Points, in no order, along strands that fork and pass close to each other.
In the rows, zero is written as 128.
Points whose rows are less than 124 apart are linked; no others are. Some points are linked to none.
dira: [127 107 109 135 164 133 138 143 147 144 129 146 108 129 110  95 100 176
 155 110 154 157 142 138 109 112 133 128 178 110 138 113 156 151  96 105
 149 144 143 131 144]
Dimag: [107 134 118  58 111 137 103  17 135 124 209 119 180 133 111 148 104  83
 185 165 154 185  94 113 126 192 114 151 133 136  99 159 124 110 115 107
  94 134 143  85  57]
rokir: [ 92 127 126 102 175 135 145 104 155  76 156 128 130 150 128 102 152  66
  99 174  89 111 126  87 142 114  47 144  92 178 141 115 142 108 128 156
  77  95 160 132 133]
Kagod: [134 127 104  47 146 132 143  70 149 135 211 125 138 123 128 127  59 151
 174 199 109 168  83  99 144 152  99 163 153 135  98 103 167 112 186 109
 112  98 140 132  82]
rivem: [148 132 121 167 136 143 118 160 140 103 114 109  92 131 115 116 152 137
 138  95 158  86 134 137 151 141 114 120  99 149 131 131 145 158  95 166
 102  99 151 117 123]
potuf: [114 128 131 105 162 135 116 117 154  76 153 108 127 147 137 125 160  79
 124 139 127 109 121 120 162 135  68 133  83 183 133 147 157 122 114 158
  71  79 157 127 118]
vif: [138 136 148 193 105 131 132 133  96 109 106 138 157 134 121 149 173  84
  73 106 141  69 141 110 108 142 158 113  92 131 150 162  87 156 126 159
 127 134 115 103 142]
Vati: [ 95 135 110  77 129 140 143  93 172 184 168 160 123 143 127 118  62 192
 183 118 144 177 143 120 132  86 101 190 169 168 142 110 176 133 139  97
 167 115  85 140 114]
sivim: [109 141 140 110 131 143 104 106 150  91 132 117 134 140 140 138 171  59
 139 117 127 125 134 142 156 143  76 131  79 172 122 177 127 112  80 147
  88 112 155 104 133]
lapef: [144 173 141 145  85 150 140  93 119  92 136  79 136 141 118 159 141  78
  94 163  91  86 112  87 147 146  97 132  56 153 124 126  94 125 155 173
 102 116 128 106  87]
nobug: [110  83 125  72 190  89 131 124 148  82 189 145 154 149 166 120 133 113
 101 173 112 144 108 113 144 106  92 130 125 169 151 122 191  98 186 129
  83  71 132 181 138]
sil: [150 173 133  74  26 135 103  93 114 174 118  92 126 118 153 184 107 139
 186 128 116 149 101 160 167 162 132 152 110 129  62 164 109 105 155 124
 156 130  93 119 102]
buzap: [112 166 136 157 123 148 173 165 130 154  83 136  87 112 115 115 119 139
 114 128  77 100 158 111 112  97  95 152 108 103 135  79  81 122 131 151
 165 169 117 119 169]
moso: [145 146 127 145  85 137 135 125 135 163 154 111 137 161 107 152 107 183
 140  76 192 103 141 114 136 111 139 146 119 177 158 135 153 161 152 140
 156 113  63 129  97]
Mikal: [160 131 133 150 123 127 117 102 100  99 127  93 155 106 117 160 120 107
 109 167 126 135  96 120 113 181 183  90 142  73 112 138  82 135 130 115
 100 149 161 107  78]
buf: [ 85 107 113 123 189 123 161  91 131  95 155 161 154 132 111  98 142  65
  86 192  96 135 130  80  80 106 100 150 145 120 149 103 108 108 122 129
 112 152 165 124 147]
vob: [132 148 139 134  98 121 119  89 106 118 104 126 154 114 141 160 142  83
 122 143 104 144 130 131 113 142 147 122 115  97 114 158  80 116 116 116
 131 161 139 108 125]
Mupes: [121 108 112 123 159 127 128 174 149 154  98 158  89 127 142 100 123 176
 163  98 131 153 148 175 130  98 128 131 165 118 122 131 159 133  91 115
 150 138 142 151 183]
misef: [122 109 109  77 121 129 102 120 151 174 132 138 106 128 138 114  86 199
 205 104 149 204 123 179 148 125 141 140 178 126 102 139 179 137 101  93
 146 130 127 147 121]
poz: [136 128 158 180 121 128 123 133  92  78 100 121 161 118 124 142 187  47
  50 142 103  76 116 109 126 159 153  90  87 122 128 147  73 130 130 157
  95 126 148 111 140]
kupi: [122 143 122 127 136 131 145 132 160 101 161 113 126 164 140 132 145 122
 111 123 133  79 130  94 160  96  64 160  80 208 162 126 169 133 158 178
 105  64 100 148 113]
vapuv: [178 128 136 132 102 113 127 186 132 161 133  94  87 145 158 141 124 207
 123 105 155  80 114 160 173 100 155 104 115 176 126 131 175 131 177 148
 138  84  81 180 127]
bigos: [ 95 146 107  86 125 164 122  87 179 151 158 145  97 129 118  99  91 155
 202 103 135 167 139 132 157 118  66 188 134 181 129 119 195 146  95 121
 127  90 123 115 100]
Kere: [162  80 141 187 157 105 113 180 102  90 116 140 155 126 141 127 171 118
  58 120 145  88 106 142 123 145 205  59 151 111 132 141 127 143 135 132
 106 112 143 149 149]
miko: [153 135 152 190 129 141 110 156  99  78  97  98 129 104 118 140 173  88
  78 135 120  83 106 129 141 188 159  71 102  98 112 141  77 146 108 158
  76 121 181 104 114]
kove: [140 111 137 105 140 105 106 161 140  95 129 117 128 141 186 143 169 114
 118 115 126 109 114 164 175 119 118 115  99 177 133 163 176 110 143 142
  96  72 121 166 147]
lak: [131 117 131 118 129 109 133 137 141  99 153 123 153 157 161 149 155 107
  92 122 128  99 125 118 156 101 106 138  91 193 155 150 164 116 172 156
 107  76  98 164 136]
bubug: [142 166 129 153 119 147 144  85 111 130 127  92 123 100  89 139  83 114
 138 168 117 136 119  77  78 159 141 123 133  59 129  88  87 150 124 113
 129 185 148  75  69]
mel: [111 109 103 130 182 144 152 118 152 146 164 145 113 121  78  74  79 174
 159 124 166 160 147 103  97 117 120 138 195 101 148  86 164 160  91  85
 146 149 149 103 114]
bazer: [135 115 126 129 141 119 150 153 118 101  95 106 115 118 130 109 132 126
  75 178  60 118 105 108 140 116 116 114 113 113 130  75 110 109 178 147
 116 128 145 160 140]
notak: [125 128 128  84 135 123  79 151 153 115 108 119  98 119 179 127 166 133
 187  85 140 148 126 206 188 145 107 122 109 160 106 180 172 114  71 130
  99  91 147 138 138]
bup: [119 130 128 191 128 157 125 182 132 157 100 160  92 137  89  98 148 148
 170  40 192  91 182 142 112 137 114 144 120 129 141 126 126 175  60 158
 150 148 122  95 162]
rasit: [151 123 131 161 159 122 160 195 149 156 140 119  96 148 107  96 103 206
 119  91 164  85 147 123 130  82 131 111 145 146 154  86 161 146 138 134
 155 123  99 152 145]
turog: [152 109 115 151 169 135 134 160 138 104 134 102  95 122 107 102 115 160
 122 143 131 118 116 123 136 134 123  99 144 110 126  96 151 148 119 135
 104 115 172 132 114]
riluk: [114 131 133 163 134 109 138 126 103 163  92 165 151 123 123 134 121 120
 126 116 141 140 157 114  50 112 170 135 165  72 156 131  83 141 114 102
 178 194 110 111 159]
govog: [118  79 134 108 153  89 115 148 105  93  97 153 158 105 168 132 161  79
  66 160  69 147 108 149 129 109 165 102 140 103 125 121 119  75 156 109
 119 135 145 168 190]
redu: [163 143 141 118  70 118 122 165 118 155 111 103 102 130 169 164 143 168
 118 110 129  99 119 167 179 112 149 120 100 164 108 163 146 119 174 142
 135  96  85 164 135]
fevo: [115 161 128 126  70 139 109  74 114 157 102 129 132 121 116 145 105 124
 174 109 141 177 144 125  95 151 136 145 128  89 112 145  93 140  88 111
 154 176 118  86  99]
paru: [113 112 113 117 157 108 148  86 126 118 143 153 160 130 129 136 121  94
 110 172 114 156 130 102  81 107 138 142 150 108 147 125 111 112 136 105
 135 157 142 131 130]
Tet: [181 119 127 146 118 122 109 164 132 126 142  92 113 142 141 138 139 184
 135 100 172  88 107 156 167 133 156  93 116 163 125 142 174 146 145 150
 113  80 111 155 101]
Debu: [ 80 174 120 150 129 148 169  88 152 169 138 160 131 138  87 117  86 129
 150 107 142 123 178  67  64  95  93 180 139 121 175  82 103 149  93 117
 177 173  84  78 117]
mivos: [145 140 113  69 142 144  87 110 145 101 179  71 117 116 137 137 107 137
 187 154 127 143  72 157 195 198 108 115 124 136  84 131 170 119 121 132
  62  71 174 121  63]
Vebi: [111 117 108  65 171 132 158  57 140 104 203 133 140 119 120 109  87 114
 136 220  96 168 100  81 119 136  92 153 144 125 117 102 145 108 161 108
  91 118 166 123  81]
Zikav: [150 121 126 164 136 123 150 159 143 152 165 120 135 164 101 125 111 193
 116  80 198  86 145 109 120  89 147 119 135 169 176 115 164 160 145 141
 155 109  79 141 118]
lun: [114 119 119 106 104 137 104 124 149 190 135 135 101 142 102 110  89 215
 205  59 188 186 143 160 138 119 144 139 168 143 120 122 182 151  97  98
 169 136  93 140 108]
Lato: [119 138 142 193 147 135 153 166 105 154 105 159 137 126  93 115 126 118
 121 103 148  97 163  98  55 129 146 134 148  74 166 105  83 160 105 131
 165 194 114  94 161]
sapud: [140 100 150 204 137 139 114 229  84 134  72 176 110 109 136 111 186 112
 106  85 134  71 150 173 115 153 169 100 128  90 111 147  88 143 103 152
 136 145 143 130 204]
baged: [ 73 107 119 167 178 140 148 140 111 105 135 188 163 155 102 104 174  34
  88 151 105  91 154  95  73 110 102 164 135 125 157 115  85 117  99 158
 138 154 134 122 196]
Mit: [137 119 135 185 130 108 147 141 105 141 125 152 169 143 118 144 134 127
  78 104 164  84 149 100  72 105 185 120 139 123 180 135 101 157 150 129
 166 152  84 126 148]
sobu: [131 126 162 129  81 112 108 158  86 112  70 153 146  93 185 160 201  67
  63 109  82  97 133 175 158 121 159  94  87 132 103 179 101  84 147 125
 134 115 109 138 191]
kuza: [142 156 126  74  67 132 116 102 126 187 116 106 110 120 142 159  74 172
 188 130 124 172 112 153 146 131 142 152 144 115  85 135 123 120 153 103
 167 146  98 135 112]
tanel: [116 152 133 155 102 153 109 158 129 122  78 143  89 121 134 126 183  98
 159  70 136  95 164 166 154 140  86 147  75 147 108 169 109 135  62 168
 117 123 146 102 170]
bagi: [119 137 139 100  64 127  87  98 124 136 117 122 156 137 154 166 157 114
 167  77 162 163 133 167 161 154 126 134 104 154 105 207 129 119 101 124
 130 116 100 116 110]
Pef: [145 153 137 135  78 130 138 176 121 141  80 115  75 119 160 142 161 150
 107 106 103  84 144 161 172 101 112 135  75 159 115 147 126 111 150 162
 134 108 103 148 161]
fita: [123 125 116 111 137 130 106 170 150 136  80 142  75 119 164 109 153 148
 179  89 124 144 145 197 165 117 106 134 123 137 104 155 157 124  74 135
 126 115 151 142 176]
nopi: [105  96 119  59 180 104 147  80 145  91 206 148 160 133 146 122 113 103
 113 206 102 162 104  92 128 116  92 145 132 151 136 121 159  89 182 113
  86 101 143 155 114]
bezan: [ 96 121 120 189 162 139 154 158 111 132 121 178 151 146  97 117 151  83
 103 116 134  83 163  97  67 112 120 156 142 111 170 116  84 146 104 154
 160 161 114 113 184]
Dopu: [160 145 123  82 111 132 143  95 123 105 150  76 133 124 133 152  94 116
 120 211  62 128  71  97 156 155 109 134 104 119  93  90 113 102 205 141
 107 113 138 141  80]
Kobep: [126 139 149 172 125 140 155 200 103 157  63 145  85  99 124 112 140 141
 109 118  83  99 150 137 110 120 133 127 120  76 119  98  78 125 131 145
 159 178 136 131 194]
zumo: [152 124 125 120 136 128 133 140 125 159 110 112  99  93 116 119  66 179
 159 148 121 185 116 146 104 137 170 105 186  49 106  95 117 141 118  79
 149 183 156 122 115]
Zimi: [136 142 128 155 140 153 135 148 126 116  90 110  88  90 106 111 117 125
 133 150  91 139 118 129 119 158 123 111 135  63 106 100  91 142  89 133
 112 165 191  99 132]
bok: [109  97 108  94 202 115 140 127 155  92 173 139 122 144 145  95 127 133
 123 164 118 133 121 112 144 108  76 137 138 161 143 113 190 122 140 130
  89  76 158 157 129]
navir: [114 128 130 167 188 147 182 193 122 131 102 136  97 113  79  64 110 126
  97 160  82 100 134  80  91 119  96 130 153  69 147  36  87 136 133 142
 149 171 150 118 159]
Nur: [130 130 144 149  62 110 105 140 100 161  84 163 142 132 158 159 171 137
 117  60 170 120 163 168 127 118 166 123 115 144 125 204 112 136 118 125
 163 129  81 130 165]
rati: [145 121 137 144 103 120  92 104 112 110 127 123 172 134 136 167 152 110
 123 105 171 140 118 148 132 166 173 101 130 125 122 188 110 138 108 117
 110 123 126 114 100]
Lamob: [ 70 135  99 115 129 164 133  72 175 160 170 165 119 142  80  90  87 162
 193  84 173 169 161 103 120 113  78 193 155 179 156 109 185 159  83 105
 147 111 102 100  91]
gare: [142 149 106  99 136 166 105 109 152  98 168  66  81 105 102 113  86 142
 176 164 118 139  83 129 181 184  95 121 127 120  87  93 163 140 111 132
  68  82 190 104  58]
vasik: [117  81 106 127 201 101 167 153 129 102 145 132 134 132 111  79 119 146
  63 189  91 122 113  78 108  97 114 113 165 108 158  51 138 118 185 126
 117 119 147 169 139]
lir: [115  99 104 114 207 118 175 164 155 124 145 140 105 135 121  72  93 182
 101 168  94 130 127  94 123  81  95 129 174 122 148  54 160 122 166 114
 134 110 139 167 144]
bomi: [109 135 113  71 162 145 127 121 179 128 157 133  88 133 160  97 110 153
 186 125 120 149 127 142 175 111  56 175 120 190 126 122 216 132 116 135
 106  62 132 145 116]
numom: [155  66 127 167 169  94 128 180 105  83 129 121 149 138 132 107 158 129
  44 147 124  82  97 114 129 122 171  65 141 129 148  97 148 132 177 145
  98  94 140 171 142]
toboz: [163 112 134 178 125 120  95 192 124 124  97 136 102 130 148 121 189 153
 136  58 185  78 142 183 152 137 161  89 111 158 123 169 150 149  90 156
 116  95 125 140 152]
rok: [144 124 105 110 158 148 130 117 143  98 158  89 102 112 105 107  93 149
 141 178 112 146  97 116 150 155 111 115 144 103 106  96 151 140 122 120
  84 107 187 117  81]
pir: [126 109 102  96 148 130 130  82 142 137 175 134 142 130 112 123  82 160
 163 149 155 177 118 118 113 131 133 146 170 117 129 123 160 139 130  93
 127 133 141 125  93]
laf: [128 114 143 179 138 137 131 193  93 123  66 159 113 102 129 115 169  93
 100 125  89 101 137 148 113 142 145 115 126  76 116 125  80 125 113 148
 138 161 157 130 199]
vunes: [118 152 142 156  57 131 118 131 112 180  89 148 122 137 125 148 140 162
 146  50 178 126 174 145 114 118 139 146 111 136 136 170 108 150 104 132
 172 152  75 111 143]
zom: [ 75  98 141  95 193 127 128 105 132  72 143 140 154 133 125  96 176  15
  79 195  74 132 118 112 115 136  88 111 114 135 125 123 101  77 105 131
  72 140 191 123 170]
peg: [148 115 118  75 141 120  85 116 137 113 165 100 145 124 151 149 115 143
 173 143 140 169  82 175 177 181 147 105 147 124  95 161 160 109 122 110
  84  96 156 140  90]
gep: [137 141 117 144 105 153 110 141 153 140 123 114  84 135 108 117 133 170
 178  67 177 114 144 149 159 128 106 141 107 167 129 130 170 160  89 151
 124 104 120 118 110]
Tosa: [128 159 149 190  62 132 135 132  99 135 101 151 153 137 136 160 185  92
  86  73 155  59 167 121 118 124 138 133  64 169 149 189  91 151 124 165
 147 123  82  99 151]
Nuf: [140 143 140 156 117 129 132 133 104 133  80 126 119  97 127 140 124 119
 124 144  98 140 131 132  99 144 155 115 134  63 118 125  79 132 112 117
 140 179 153 108 140]
Pel: [114 121 122 133 113 134 115 115 136 182 137 135 119 142  75 103  78 201
 186  62 205 182 152 130  98 132 153 132 176 113 138 109 157 167  88  88
 170 164  95 112  98]
Nasag: [135 187 150 161  62 133 169 143 102 166  96 111 111 121 131 158 133 142
  76 120  97  63 153 101 121  91 129 143  67 140 152 108  71 123 180 160
 167 145  66 122 138]
Kuno: [150 102 120 159 168 118 143 191 137 117 118 120  96 138 124  98 129 170
 105 123 130  91 126 127 136 103 128 101 137 133 139  95 154 140 142 148
 128 109 136 158 154]
tavak: [155 144 114  65 113 135 130  78 135 130 174  96 142 125 133 158  77 130
 162 189  98 152  75 113 151 161 117 153 129 124  89 116 135 109 186 121
 117 114 134 129  83]
pumag: [142 173 139  72  45 136  91  71 116 142 129  92 160 117 156 184 124  88
 178 138 105 162 101 157 164 181 124 135  99 125  65 181  89  88 130 118
 133 132 116 100  90]
vafe: [ 73 159 115 131 115 160 153  86 167 177 148 161 120 145  80 106  75 164
 177  79 168 149 174  88  98  96  87 189 149 153 166  88 143 157  88 109
 175 146  76  90 107]
Zeka: [ 97 149 116 145 161 143 172 113 144 158 130 153 118 117  87  96  80 136
 143 136 126 142 158  84  67 109 111 159 169  87 159  77 109 148  99 100
 166 184 127  88 130]
vosa: [122 150 148 139 100 144  85 117 130  99 106 112 135 121 136 153 182  72
 143  86 147 118 135 162 163 170 114 109  82 150 109 198  99 124  65 146
  89 114 151  88 120]
Bokef: [134 170 152 113  52 122  98  66  99 133 108 115 167 117 154 180 142  74
 148 129 114 154 131 143 123 160 146 120 101 107  91 188  70 103 117 114
 147 156 113  93  99]
kiv: [157 113 140 167 134 107 154 162 108 136 120 123 144 133 121 134 118 155
  64 130 136  93 126 108 101 102 189 100 140 114 160 105 112 142 181 125
 153 142  97 150 138]
fud: [165 105 121 103 136 110 133 140 133 151 160 111 131 143 137 140  84 192
 131 146 143 140 105 134 135 108 165 115 165 128 128 114 165 126 186 107
 143 115 109 176 117]
Dol: [168  94 135 200 146 117 101 179 114 110 118 136 136 130 127 124 173 144
 108  82 188  85 126 160 128 156 193  62 142 125 130 160 133 161  95 142
 110 108 145 131 138]
volag: [125 129 112 148 110 156  97 129 158 152 155 111  91 140  68  97 120 194
 204  41 214 131 148 136 147 138 122 135 130 174 138 103 199 178  83 132
 137  98 106 111  75]
katog: [132 132 137 133  74 111 105  88 105 148 119 139 174 145 140 171 133 122
 137  96 171 150 141 132 107 134 170 133 129 131 133 185 107 138 130 113
 157 142  84 117 110]
mul: [ 89  99 131  93 171 113 122  97 133  96 131 160 161 123 147 118 160  36
 105 170  79 161 127 136 104 122 114 128 131 116 122 147 103  80  97 110
 110 160 173 124 175]
zunov: [158  85 123 136 157 100 105 157 117 114 116 131 138 111 150 135 127 155
 114 144 131 159 101 169 125 143 199  75 184  78 113 141 134 122 124  94
 118 137 163 159 141]
podid: [142 174 154 150  41 136 131 156 115 199  93 116  80 122 125 152 118 191
 138  62 166  97 167 150 141 113 137 140  93 144 124 146 111 140 134 136
 166 147  69 118 136]
nuril: [115 162 147  92  19 117  88  81  98 170 100 133 159 132 161 180 151 111
 164  82 149 166 146 161 134 138 130 149 102 145  89 214  97 103 122 114
 176 132  65 116 116]
mepak: [157 113 136 135 138 104 154 171 125 158 124 117 118 133 136 132  93 192
  94 135 129 118 124 129 119  81 178 108 161 118 145  97 134 127 184 110
 165 141  98 177 148]
rupi: [140 125 141 108 122 101 133  79 102  92 142 111 182 126 143 159 138  60
  68 205  70 128  94  89 115 127 149 121 100 122 129 110  91  82 205 130
 118 133 124 143 100]
rofi: [129 120 115  66 116 126  93 114 145 145 137 121 125 124 156 139 108 160
 194 121 130 194 107 186 168 148 131 134 149 128  95 161 166 119 112 102
 121 114 137 144 115]
zugug: [109 152 117  81 100 127 121  13 129 140 176 132 171 137 120 149  95  82
 177 169 135 180 119  99  89 153 121 166 131 120 110 140 106 112 117 105
 133 162 129  86  64]
mavu: [109 126 112  68 146 129 148 125 164 178 138 154 101 130 155 117  68 191
 166 139 102 179 137 143 136  71 113 168 174 139 127 111 162 115 147  93
 166 126 108 167 147]
vuza: [125 135 153 136  63 103 112 132  88 142  85 170 164 112 180 173 184  84
  84  86 122 111 157 164 128 101 164 117 104 141 120 200 100 104 143 117
 165 127  82 134 182]
lasot: [140 123 128 128  86 122 112 116 124 163 132 128 147 153 128 156 117 170
 147  86 185 144 135 142 128 122 160 136 144 147 135 161 144 147 139 117
 159 129  80 139 113]
sar: [136 156 137 135 110 130 153  79 111  94 132  97 154 129 116 144 136  70
  74 196  60 105 110  70 114 128 113 133  80 125 133  95  78 106 175 159
 114 139 131 119  90]
felo: [ 96  92 123 116 164 103 131 130 110 111 100 180 160 112 151 119 158  57
  90 163  69 156 131 137  93 101 146 134 149  91 129 123  97  82 123 109
 142 165 154 148 200]
nure: [118 122 114 152 187 143 169 144 133 127 131 137 106 108  83  82  97 130
 118 162 112 137 131  87  83 123 113 131 173  73 143  70 114 145 108 112
 138 171 169 104 135]
Teko: [163 130 139 181 128 136 121 163 117  84 110  93 113 127 119 128 164 118
  92 119 137  65 116 124 154 153 136  90  88 142 127 134 119 152 126 171
  86  93 153 122 112]
sikeg: [137 138 129 144 134 143 144 124 143 171 167 113 116 132  55  98  57 198
 166  83 199 143 150 101 106 125 142 126 174 110 153  73 165 170 113  88
 163 155  96 100  83]
Pil: [164  97 125 127 135 104 114 150 124 153 132 123 126 129 135 133  98 196
 140 124 157 160 115 164 125 120 192  90 184 100 119 133 150 135 138  93
 148 141 126 161 130]
topas: [126 156 132 150 101 140 127  93 114 160 108 121 121 110  90 131  83 134
 166 119 146 160 140 104  69 155 150 127 149  60 133 107  95 161  96 100
 152 195 127  76  93]
gula: [161 111 126 146 142 113  87 163 141 107 137 110 120 146 152 129 179 154
 148  73 192  90 121 171 164 138 144  98 109 183 134 163 187 149  98 155
  96  64 126 151 111]
vuku: [155 189 156 144  45 133 153 142  98 194  95  99  93 113 129 165 104 170
 114 108 126  82 151 122 128 109 155 134  89 123 129 126  82 134 177 133
 172 160  65 118 123]
fur: [150 137 134 138 110 128 148 181 124 124  84  98  81 120 146 123 139 158
  93 139  83  93 122 137 164 109 119 115  96 132 120  99 121 117 170 158
 126 117 123 158 150]
vis: [110 109 108  95 182 118 165 148 156 152 127 158 104 124 142  94  80 182
 129 154  92 163 134 129 118  73 121 147 183 114 139  83 153 116 147  95
 156 135 134 167 167]
Taz: [115 134 133 161  99 128 128 115 128 121 129 152 165 160 131 151 173  90
 107  79 163  93 161 119 122 111 116 151  92 179 163 183 120 140 111 159
 135 116  92 113 152]
zeg: [114 155 138 156 145 132 186 172 120 145  84 126 104 111 102  97 116 134
  76 162  59  95 137  83 101  94 102 138 118  95 153  35  69 115 166 152
 163 168 112 132 156]
mafo: [104 170 133  95  32 134  93  71 110 169  91 132 133 123 142 156 123 120
 191  92 130 193 148 156 122 146 118 151 109 111  85 181  92 113  85 111
 168 157  99  98 109]
dima: [117 148 116 103 122 109 140  43 119 138 149 138 165 129 136 152 100  87
 141 184 109 167 128  93  72 114 141 159 140 101 135 120  94 103 148 103
 151 173 125 110  91]
pof: [117 134 123  71 159 124 126 153 165 111 120 118  79 132 188 105 136 139
 156 136  83 133 120 158 188 106  55 152 100 179 117 121 195 110 132 146
 101  70 139 168 144]
Foril: [144 139 116 140 146 156 136 128 132 104 128  85  88  89  89 106  88 138
 136 174 100 149  99 113 128 167 122 104 151  61 102  80 112 147 104 116
  97 148 201  96  87]
Tofe: [ 86 133 121  96 161 128 159  74 157 100 165 150 147 146 132 114 131  72
 104 184  78 138 138  83 115  98  67 167 110 162 143 115 125  93 135 139
 113 125 144 130 131]
Miba: [133  94 153 131 130 102  98 168  95  90  76 152 154  95 178 148 186  74
  61 127  84 119 109 170 152 135 183  76 128 104 104 155 107  87 137 113
 113 122 144 151 190]
refez: [109 139 160 129 114 137  83 103 121  91 109 129 165 120 145 157 187  35
 120 110 129 133 138 156 138 174 129  91  99 129 111 206  74 100  62 122
  95 140 161  85 139]
fezi: [138  77 113 151 193 106 143 163 120  78 141 110 129 136 106  85 144 131
  62 174 114  98 101  90 125 126 117  87 146 118 150  75 144 135 164 146
  88 102 166 156 130]
turi: [116 114 101 104 176 138 166  89 152 142 194 140 123 121  91  89  58 178
 150 166 146 163 131  82 100 108 115 154 189 113 148  76 166 142 142  80
 139 132 137 116  88]
pud: [121 128 109  80 129 143 113  59 145 123 194 120 150 133 106 136  93 127
 178 153 153 172 102 115 139 164 108 155 141 139 112 138 158 134 121 111
 100 112 143 108  69]
Rerul: [137 113 121 110 167 114 113 175 144  91 111 111  93 132 168 108 159 132
 131 131 105 109 115 161 172 123  99 110 110 153 119 127 175 119 122 150
  89  79 156 164 147]
geb: [155 104 129 125 145 109 135 111 107  78 151  99 165 130 128 143 131 103
  68 191 103 118  83  96 128 144 155  99 123 115 132 112 115 114 191 129
  91 111 145 149  96]
bapi: [127 158 127 137 104 144 151  94 143 107 156 105 141 154 121 151 132 100
 111 138 121  94 132  84 139 114  81 159  78 179 151 132 127 131 149 166
 118 105 107 119  99]
Mebuf: [ 88  97 130 156 185 131 133 137 109  77 138 155 166 151  99 106 185  25
  66 160 115  84 131  96  95 131 106 129 119 139 147 126  99 118 109 158
  95 131 160 122 177]
sol: [ 91 103 132  67 145  85 135  98 144 108 165 170 181 142 185 152 146  69
  90 156  84 157 129 118 123  71 107 156 112 171 150 138 146  63 179 117
 130 114 101 170 172]
lega: [108 128 129  75 101 130  62 119 143 132 117 118 130 128 161 144 159 128
 202  68 160 186 127 201 184 167 116 126 116 160  98 200 154 111  67 118
 108 101 126 122 110]
Nug: [131 105 141 187 128 124 130 220 100 165  80 180 106 122 138 116 160 147
 111  76 146  86 162 170 105 115 168 112 144 103 127 141 103 139 115 135
 166 157 114 144 214]
Gotu: [153 111 128 105 136 112 136 132 113  86 125  84 135 124 137 125 123 123
  78 203  61 123  76 105 157 137 122 100 113 116 116  86 121 101 209 141
  95 105 144 170 103]
vonom: [113 150 120 159 102 167 126 111 154 155 158 113 100 135  43  97  86 175
 183  58 202 134 158 104 123 144 114 143 136 137 151  83 171 184  88 114
 144 131 100  82  77]
Beze: [155 156 125 121 108 135 133  83 105 124 120  90 133 102 120 156  91 112
 133 188  92 148  97 108 106 157 157 121 132  71 105 107  79 121 153 109
 127 165 149 105  76]
Kapot: [124 139 115  94 108 132 134  89 139 162 137 131 131 128 130 140  79 153
 165 138 131 175 127 127 117 111 129 161 152 116 121 124 131 128 138 101
 158 147 112 127 110]
lebub: [125 100 136 191 133 116 134 172 103 154 108 181 153 144 122 129 155 129
 102  74 177  91 164 137  81 113 176 123 156 115 161 154 109 156 113 132
 169 155  94 131 187]
zodo: [ 98 101 141 126 180 128 118 145 122  63 117 128 141 140 122  99 192  26
  75 162  88  92 115 115 140 139  81 108  91 153 130 119 108 100 114 162
  68 107 178 131 170]
munu: [153 104 136 140 132 110  95 142 114 100 115 126 155 118 153 153 153 120
 111 123 137 137 108 168 148 157 184  79 147 106 112 174 122 121 116 111
 101 118 152 137 130]

Follow the links from the first point to the second, and from the first to the third. Name the last point that the two ways share.
Bokef, sapud, Tosa | rok
Mit, gep, dima | rok
zugug, katog, notak | pir
Mupes, vosa, kiv | pir
toboz, nure, nobug | Gotu
Lamob, nopi, mavu | Gotu

A fork is a point with three links. Follow the links from the first point to the second and name the forks in between, in order.
fita, Pel | pir rok
zunov, Dimag | rok pir
Tet, Debu | Gotu
navir, rofi | rok
turi, rok | pir

A fork is a point with three links, a tip a point with one. Leave the first point through the second and follow the links. Name the first fork or tip that comes.
pud, Dimag | refez
bazer, fur | Vati
fita, notak | Mikal
Mit, kiv | rok
sikeg, vonom | Taz
Zeka, Debu | Gotu
Lato, bezan | Nasag
podid, vunes | riluk
Mikal, Beze | pir

Name the points in between on the shortest way along the links from the first point to the second, in order.
rofi, lasot | peg mivos gare rok turog Kuno rasit Zikav moso
zugug, Zimi | Dimag pud pir Kapot kuza sil pumag Bokef vob Nuf
Mikal, rok | Beze bubug topas fevo mafo nuril bagi lega notak fita Mupes dira mel turi pir Kapot kuza sil pumag Bokef vob Nuf Zimi Foril
Kagod, lebub | tavak Dopu Gotu geb rupi sar lapef bapi kupi lak kove Rerul pof bomi bigos Lamob vafe Debu Zeka nure navir zeg buzap Kobep laf sapud Nug
mul, vuku | felo govog Miba sobu vuza Nur vunes podid
toboz, bapi | gula Tet vapuv redu Pef fur bazer Gotu geb rupi sar lapef
